Each row is a point on a landscape with many valleys, with its height.
A ball rolls from a point to the lowest of its 5 nearest points, and stops where none of them is lower. Distance is the straight distance between rows; heights are no part of it.
fos: [138 116  92 148 102 146 166  88 169 142 103 126 138 130 116 109 134  37
 141 122]  (h 0.81)
Tutod: [ 74 117 190 163 162 168  57 122  67  97 143  97  85 121 135 135 167 166
 147  84]  (h 2.39)
rini: [114 114 178 174 167 158  58 137  87  98 141 110  93  89 120 122 136 149
 128  97]  (h 3.00)
fav: [140 160  91  74  81 118 188  93 142 158 131 122 164 163 138 146 137 118
 136 165]  (h 1.37)
zutut: [163 145 128 115 111  78 133 164 147 133 113 144 135 124 147 119 121 126
 117 147]  (h 2.47)
mirit: [155 154 114  68  94  77 157 151 125 147 144 148 150 151 161 135 119 180
 111 161]  (h 0.65)
pev: [ 36  62 139 168 177 188 115 109 118 102 116 119 118 160  99 130 166 122
 145  72]  (h 0.74)
lonu: [107  98 157 177 174 159  80 135 110  97 122 125 109 103 106 125 133 131
 131  94]  (h 3.93)
kima: [ 52  62 133 171 179 187 113 111 128  99 116 128 117 147  99 128 155 117
 143  76]  (h 1.60)
Gulut: [161 161 140 102  98  57 122 188 112 140 141 141 122 119 177 116 111 173
 111 162]  (h 1.36)
Naren: [157 145 115  98 101  84 152 149 152 139 114 144 149 137 146 122 126 123
 120 150]  (h 1.98)
feb: [ 43  74 151 171 179 173  96 118  99  97 118 116 109 153 110 131 171 142
 153  73]  (h 1.96)
silem: [145 159  91  66  84 114 187 102 138 156 139 127 163 164 137 150 132 138
 130 165]  (h 1.49)
Naz: [133 164  80  76  81 135 200  79 126 171 145 108 166 166 132 157 131 125
 143 171]  (h 2.52)
nelav: [161 140 147 138 126  82 106 177 134 126 122 142 117  95 136 113 110 125
 117 135]  (h 2.43)
belid: [151 170 125  72  99  65 135 175 103 148 165 154 129 140 184 124 101 216
 104 166]  (h 1.24)
razag: [140 115 145 165 153 122  92 157 138 109 115 134 113  92 118 114 115 119
 118 117]  (h 3.74)
bafib: [131 170  74  67  90 149 205  69 109 173 166 113 161 169 123 175 109 144
 136 176]  (h 2.67)
Zugal: [133 105 119 157 142 139 126 125 164 119  99 142 129 115 112 117 124  77
 122 112]  (h 1.18)
satid: [144 160  89  82  77 121 191  90 144 158 118 114 162 156 138 141 141 102
 142 160]  (h 0.68)
zepe: [144 163 107  49 114  96 155 134 105 146 183 162 138 161 155 138  86 239
  95 162]  (h 0.70)
Nifi: [136 104 141 170 158 129  96 145 141 109 113 138 115  99 113 115 120 109
 121 107]  (h 3.55)
zosaz: [140 151  84 113  79 127 190  86 153 162 108 115 156 150 128 128 144  66
 150 150]  (h 1.31)
gugog: [142 109 132 157 144 124 120 142 158 115 103 144 123 109 116 110 121  93
 120 117]  (h 0.64)
nen: [159 144 173 153 140  99  68 177 108 111 149 114  87  70 134 108 106 137
 124 136]  (h 3.46)
Nibas: [ 71  74 140 175 178 181 100 118 122  99 115 125 116 132  97 127 147 124
 134  80]  (h 2.03)
Nuduk: [155 126 158 165 148 112  77 172 125 112 129 127 104  80 124 112 108 127
 119 125]  (h 0.58)
pigo: [ 79  86 157 176 177 170  84 126 107  98 120 121 110 118 105 130 144 142
 136  85]  (h 2.94)
Gib: [156 134 118 121 116  88 140 144 160 132 105 146 140 127 135 121 126 103
 123 139]  (h 2.38)
nepa: [125 167  68  98  74 142 208  70 118 185 138  98 166 163 121 168 138 112
 157 173]  (h 4.07)
melez: [ 64 101 176 173 171 169  72 122  78  98 131 108  97 130 123 134 164 159
 150  78]  (h 2.37)
Vin: [128 110 159 176 164 144  77 148 118 105 123 123 105  90 111 121 123 133
 126 105]  (h 4.22)
lesof: [155 148 108  86  95  94 167 134 155 143 118 139 157 147 140 127 133 121
 121 151]  (h 1.71)
nopa: [128 104 103 153 125 154 146  95 178 129  96 132 131 129 109 107 128  44
 132 111]  (h 0.78)
Rago: [ 85  98 164 176 174 167  68 127  88  96 128 116  99 115 113 130 148 149
 134  89]  (h 2.60)
piv: [164 154 132  98 102  64 128 181 125 144 133 145 129 125 164 118 114 164
 112 159]  (h 1.51)
Kotel: [150 154 107  66  94  91 171 126 137 149 137 141 157 160 149 137 126 155
 118 162]  (h 1.46)
kig: [120 175  61  99  93 167 213  62  99 190 163  99 160 164 114 189 110 132
 149 182]  (h 6.49)
Fen: [ 77  63 122 167 169 188 120 103 147 103 108 128 122 135  93 119 137  89
 131  83]  (h 0.85)
non: [149 130 101 126 102 124 161 106 171 141  99 132 141 134 123 116 135  61
 136 134]  (h 1.12)
Lalek: [134 133 185 158 156 145  49 147  92 100 154 105  82  74 124 118 123 149
 126 107]  (h 2.80)
labil: [165 145 149 131 120  75 104 186 128 128 126 136 115  94 152 112 108 139
 118 145]  (h 0.63)
terar: [139 161  89  50 100 129 184  96 119 159 167 136 163 170 133 158 105 177
 116 167]  (h 1.58)
dod: [136 127 178 168 160 137  58 153 100 100 147 109  91  72 119 119 121 142
 125 113]  (h 3.13)
Mep: [151 149 106  93  89 106 171 119 159 149 108 134 156 150 137 131 138  97
 131 150]  (h 1.88)
Medi: [148 162  97  42 105 111 172 113 117 155 172 150 153 167 142 148 100 205
 104 159]  (h 2.15)
sudad: [150 126 150 153 144 105  99 167 138 119 119 136 115  88 128 114 112 120
 121 122]  (h 3.63)
nemas: [156 144 120  94 100  78 150 157 146 144 118 146 147 138 152 121 125 136
 118 152]  (h 2.16)
pakem: [114  87 118 164 154 166 131 105 162 113 102 135 126 122 101 109 122  66
 127 100]  (h 0.71)
fuvop: [105  83 130 172 164 169 118 115 152 101 108 136 121 124  99 119 128  91
 124  95]  (h 0.32)
feg: [149 125 116 135 119 117 143 123 169 125  98 141 136 126 124 114 124  76
 126 124]  (h 1.74)
toli: [106 131 205 150 153 166  40 118  70  88 167  84  73  98 140 126 154 168
 138  91]  (h 2.44)

For each start below, name every point that the ball comes to, in order.
terar: Kotel, mirit
lesof: Kotel, mirit
nopa: pakem, fuvop
nemas: piv, labil
melez: feb, pev

For each start below, name the point where the ball stops.
Vin: pev
zutut: labil
Naren: mirit
Lalek: pev
lonu: pev
Gib: mirit
bafib: satid
